Each row is a point on a landscape with many valleys, with its height.
A ball rolls from a point to the lowest of its 2 nearest points, and stops where none of them is lower. Distance is the straight distance between rows; heights are no part of it.
q116: [-16  -9 -18   7  -2  17  38  13   2  18 -16 -13   3   0  14   2 -12   4
   1  20  42]  h=26.8
q203: [ -1  -6  27  16  30  10 -11 -16  11 -21  10  13 -14   0 -20   3   6   9
   0  -4 -25]  h=60.1
q29: [ -8 -21 -12   0  29  18  13  -5   6  -5  20  -2  -5   2 -19  -8  -9  14
  27 -21  11]  h=37.0
q694: [ -5  -6  41  16   1 -21 -23  -9 -11  28  28   1 -13 -10  -9  32  -4  13
   7  18  21]  h=39.5
q730: [ 19 -33 -31  -5  -6  11  17  14 -10  -8  -3 -12  20   3  -2 -13  24  31
  11 -17  -1]  h=58.1
q800: [ -4   3  33  -6  14 -36 -24 -12  -1  -3   7   6   1   6   6 -10 -20 -18
  14  21 -23]  h=66.4
q525: [-11  11  10  12  -6   6  18  -6   2  -8  25   6  -6 -15 -21   9  22  29
  26 -10 -13]  h=32.8
q922: [ 22  -5  14  -1  -4  11  18   1   9  19 -16  -7   9  24  -7   2  16  11
  19 -33  -6]  h=57.8
q92: [ -8  35  12   0  16  12  -9   4   2  -5   5  10   5 -14   0  -7  11 -19
  13 -13  -9]  h=66.5
q964: [ -3  -8   5  29   3 -10 -16 -16  13  -8 -24   3  -2  11  30  11  15  -7
 -19   5   0]  h=60.2
q676: [ -2  13 -39 -17  14  33 -15   4  12 -30  12   8 -11  -3  17  10  -6 -16
  -2 -25   7]  h=75.0
q469: [-22 -11  21  12   4   0   6 -19  27  10  34   5 -18  -6 -14  20  -5  11
  -2  -6  12]  h=44.0
q407: [ 23   4  17  -8 -21 -19   7  14   2   9 -34  -2  17  17   1   0 -19   0
  -2  23 -32]  h=82.5
q645: [ -7  19   2   1 -13   5  21  12  -8  10   6   6   7 -18  -8   1  10  17
  23   9   3]  h=27.6
q347: [  4  13 -43 -20 -14  21  14  10  14 -26   5  14 -17   5  -8  11   4 -11
  18 -36   2]  h=78.2
q447: [  7  11  -7   7   0  17  40  -8 -12   7  10  -6 -13 -14 -51 -14   8  20
  37 -15  12]  h=39.0
q253: [  9 -17 -14 -19  -5  -4  20  -6  30 -11   0   7  -1   0   6  -5  -1  25
   1 -15 -23]  h=69.0
q337: [ -7  -4 -21   8 -36  -1  29  25 -16 -34 -17   0  15  15  -3  -1  26  15
  -9  13 -23]  h=14.5
q212: [-19   9 -36  -8 -18 -16  39 -17  -9 -10   7  -4 -11  -8   5 -22   5  -7
  18 -14  10]  h=37.4
q829: [ -7  -5 -23  -1 -26   2   8  17 -32 -18   2  -9  10  14 -14 -11  11   5
  -9   5 -10]  h=7.6
q380: [ -8   4  31  24  11  -9 -24  11 -11  14 -12   3  12   1  18  14  -2  -9
  11  33  11]  h=49.3
q918: [-26   7 -14   1 -10   6  -1   0 -18  -5  15  -6 -12   9  -9  -7 -16 -27
 -21   8  21]  h=41.8
q49: [ 13   7  -2  15  -7  23   4  10   2  -6  -5   9   4  -9   8  15  39  30
  -1 -25  -7]  h=40.5
q862: [-35  -6 -19   0 -10 -17  33  -9  -1   4  19 -11  -2   0  10 -16 -14  -5
   9   1  24]  h=34.9
q986: [ -8   0  14   7   1  -9 -24 -11  20  15  -4   0  -7  -4   4  -5  -4 -33
 -53  12  17]  h=18.5
q424: [ -5  30  -6  13   1  14 -12   9   0 -14 -15  11  14 -26  33  -1  22 -14
 -22  11  -5]  h=80.4
q495: [-43   7  -6   9   8  -6  -8 -11  -1 -16  21   4 -22  -6  -8 -10 -19 -26
 -14  24   8]  h=38.8
q852: [  6  -9 -30  -5  28  32  22  11  11 -15  -5   1 -10   1  -9  -9   5  11
  26 -24  17]  h=31.8
q778: [  9 -16  46  11   1 -21 -20 -11   3  31   8  -5  18   1 -18   1   9   2
 -25  -7  -4]  h=39.8
q824: [  1  17  10 -16   5   6   3  14   1  -2   3   4   6  15 -14  -3 -20 -19
  25 -11  -9]  h=63.0
q684: [ -4   2  26  24  23  19 -23  26   5  10  -3   9  24 -14  15  19  14   8
  16   8   2]  h=56.8
q572: [  4   8 -19 -19 -37  -8  -9   2 -23   8 -11 -14  -2  21  14  15 -20 -21
 -17  11  17]  h=39.6
q168: [ 15   2  -5 -25  -7  10  16  10   1  -6 -13  -6   2  23 -30 -21   1 -17
   1 -24 -18]  h=60.5
q351: [ 15   8 -21 -20 -19 -16   7 -22 -14  19 -12 -10 -15   9  17 -13  -9 -11
  -2  -2  21]  h=44.8
q799: [  9  -4 -24 -22 -10  -4  18 -26  15  -5  -3   7 -29  -3   3  -7 -19  11
   6  -6 -10]  h=71.7
q246: [-28  -4  17   3  15 -18  -6 -26  11  -1  29   5 -20 -19 -25 -14 -16 -16
 -20  21   2]  h=35.1
q726: [  3   4 -45 -27 -20  15  17  11   7 -24 -16   5   3   7  13   6 -11 -27
  19 -11   9]  h=80.5
q833: [ -8  -2  -4  -8  -6 -27   7 -32  20   8   1   4 -18 -17  25  -9 -11   5
 -10  11 -11]  h=69.6
q395: [  3 -19  32  26   6 -32 -32   2 -21  15  -8 -11  31   7  17   6   6   5
   4  22 -10]  h=40.3
q127: [ -2  23  -1  18   1  10  27 -22 -15 -11  10   3 -21 -12 -39 -15  30  17
  25 -23  -6]  h=36.6
q247: [ 18 -18 -28 -26 -23  13  27  35  10 -10 -22   5  16  -7 -16   1   0   9
  17  12  -4]  h=83.4
q54: [  6  -1   8  23  24  17 -17   6   7   5 -10   4  18 -20  18   7  35  22
  -5  -8  -4]  h=49.1
q501: [-16   2  36   6  27  -9 -29   2  16 -20  13  21  -6  -8  -8   3  -8 -18
   9  14 -19]  h=63.2
q937: [ -9  23   9 -10  26   5 -38  11  -2 -12  10  11  21 -18  22  -5   4 -33
   7  -3  -6]  h=70.8
q219: [ -6 -16 -31 -12  -5  -5  10  -3  -9   2  18  -9  19 -11  18 -13  15  19
  18 -24   6]  h=62.0
q422: [ -2 -21  30  26  27 -10 -14 -24 -10  16  15  -7 -17   5 -11   4  -3  13
   8  13  16]  h=46.3
q850: [-11  17  29  11   3 -21 -30 -12 -16   7  22   8 -28  -1  -5  23 -17 -15
  20  16  18]  h=29.8
q220: [  5  17   9 -10 -25 -15 -30   1 -22  25  16  -2   1   3   4  16 -16 -15
 -22  10   7]  h=32.1
q44: [  7  16  25  -3  -7 -14 -10 -10   3  28  -4  -4 -14  -8   0   7 -22 -15
 -30  20  15]  h=29.5
q527: [-12  -5  24   9   8  -6 -12 -23  22   2  10   4  -8 -13 -20 -18   4 -10
 -50   8  -7]  h=28.8
q558: [ -6  15  -9  21 -38   7  29  13 -11  -5 -15   4   4   4   7  12  24  17
   3  13   1]  h=20.9
q591: [  8  28   9   2 -22   2  27   1 -20  34  -3 -11 -14   9 -10   6   1  -5
   4 -13  34]  h=47.0
q305: [ -6 -10  -3   3  12 -25 -24 -26  21 -13 -10  11 -16  -9  35  -2  -5 -10
 -18  23 -11]  h=65.7
q874: [ 13  -1 -24   5  19  21  -9  -5  16 -29 -18   9 -13  11  27  15  11   1
  -8 -22  -3]  h=70.0
q339: [-18  23  -8   7 -17   4  11  -5 -21  13  19  -8 -20  -6 -19  -4  -9 -15
   1 -10  30]  h=44.5
q672: [-18 -13  18  18   1 -16 -19  -9  24  -1  10  11  -4   9  28  24   5 -17
 -13  -4  19]  h=54.5
q34: [  4   6   9 -11 -21   2  39  27  -5  36  -5 -16  19   9  -3  11  -5   1
   9  -7  31]  h=49.0
q700: [-12  -4   1  -3   2 -17  40  -5  -7  25  -6 -18  -7   7  -1  -8 -29   2
   6  13  40]  h=31.5
q373: [  7  -2 -12   6  -1  23   6  21   1 -22  -9   1  14  -3  -3  -3  32  17
 -27 -21 -23]  h=46.4
q818: [ 24 -22 -19 -30 -16   6  28  -3   6  -7  -8  -4 -14  15 -49 -17   6   5
   8 -16  -5]  h=62.1
q602: [ 11 -14  28  21   9   6 -22   9   9  32  -2  -8  24  -8  -5   6  18  13
 -23 -14   1]  h=46.9
q925: [  3   4  22 -12  -1 -17   8  16  -6  31  -6 -14  22  16  14  11 -19  -3
  22   1  17]  h=52.3
q513: [-11  -9 -30 -23  18  -3  -4  -5  15 -20  -5   1   5  -7  24 -20 -24 -15
  -8  11  -8]  h=87.5
q64: [ 28  -3  -6  -2 -11  -2 -22 -13   0  -6 -15   7 -12   1   7   3  -3  22
 -18  15 -27]  h=76.2
q728: [ 12  29  21  -3 -16  -7   8   7   0   8 -32   5  19  10  13  -1   1 -16
   4   3 -24]  h=84.3
q823: [ -2   8   3 -18  -4 -32  -6 -11 -11  -4  10  -3 -14   4  -2  -4 -37  -2
  25  21 -17]  h=69.3
q502: [ 34  -3  10  -6 -20  -5  -5  15  -7   6 -18   1  11  13  -6  12   1  26
   9  11 -33]  h=80.3
q265: [  0 -10  -7  -3 -10  -3 -18  -7 -32  -5  23 -12   0  10 -23 -22   2  -1
 -24  -6 -18]  h=16.9
q957: [  6 -13  45  17  12 -36 -32   5  -8  25  -6  -5  34 -10   1  -7  15 -16
 -22  14  -1]  h=29.3
q815: [  6  -4 -31 -38 -34  14  24  36  12   5 -10  -1  18  -2   1  13 -22 -11
  11   4  17]  h=82.2
q304: [  2  18  40   2   2 -18   7  -2   3  17 -21  -6  10  12   7 -15   0 -36
 -10  -6  -6]  h=85.9
q405: [ 18 -14  21  -9  18   1  -8   7  -1  29   3 -14  16   8 -10   1 -20  15
  17  -3   4]  h=56.6
q657: [  0   5 -19  -8   3  13  -6   3   6   1 -18  -6  25 -16  26 -15   1 -15
 -21   7  -3]  h=84.4
q167: [  1 -33 -22 -13   9 -18   3 -17   6 -11  23  -6  11  -2  12 -10   9  27
   5 -24 -20]  h=65.6
q160: [-12 -12   1  10  10  16  16 -19   8   5  20  -5 -20   8 -29   5 -15  12
   2 -11  15]  h=40.8
q286: [  9   4  17   5  18   3 -22   3   4 -41   8  18  -9   0  -3  15  13  14
 -14 -11 -46]  h=56.1
q350: [  1   2 -10  11  14  25 -10  19  -2 -47   8   9  -6   0 -15   5  18  17
 -33 -12 -27]  h=51.1
q249: [ -1 -17 -23   7  11  34   4  24  -7   9  -8 -10  16  -8  10   0   2  19
   8  12  28]  h=18.2
q172: [ -4  16  -8   2  16   8 -36   9  -8 -25  -2  10   9 -11  32  16   3 -14
   3  16  -2]  h=75.4
q76: [ -1   5 -10 -10 -14  -9  -6  -4  -8 -21  -1   7 -14  -2  -3  -7 -23   6
  -8  32 -32]  h=72.2
q72: [ -3   2   4  19  17  13  -5   4   7 -19 -24   3  -5  16  13   1   5 -16
 -10  -5  -6]  h=65.0
q464: [ 14   8 -34 -27 -17 -11  32  -8 -12  11 -14  -8  -8  -5  -4 -30   5  -6
  14  -7  12]  h=40.6
q634: [-15  -4  -1   5  -4   4  -9  -8  24  -8  24  12 -10  -4  20  28   3  11
  -1 -11   1]  h=48.9
q141: [  7  -4  17   5  10 -20 -55 -17  -9   8  14   8 -21  -4  11  13  -5 -18
  -5  23   8]  h=18.0
q189: [  4  -5 -22   5  29  44   6  17   9 -11 -18   2  -7 -10  -2  -6   1  13
  -1  10  11]  h=25.3
q179: [ 22 -22  14   6  20   8 -12  -9 -17  17  -7 -13 -13  13 -26  -5 -18  19
   1  14   4]  h=51.4
q522: [ 20 -24  -7  -4   8  11   4  19   2   5 -11 -12  35  13  -4   0  19  15
  11 -31  -8]  h=53.7

Call two points neighbours if one is among the 2 nearest of the other. Go from one point of each pair to the other, from neighbour to neighbour, staying as low as possible. Name the highest point that can't be avoided.
q49 / q957 | q54
q986 / q249 | q351
q986 / q829 | q918

Two balls start at each pair of points below. Name the first point that both come to, or write -.
q447 / q34 | -
q676 / q513 | q964
q833 / q464 | q249
q127 / q347 | -

For each start below, name the point where the ball stops.
q728 | q49
q657 | q168
q815 | q249
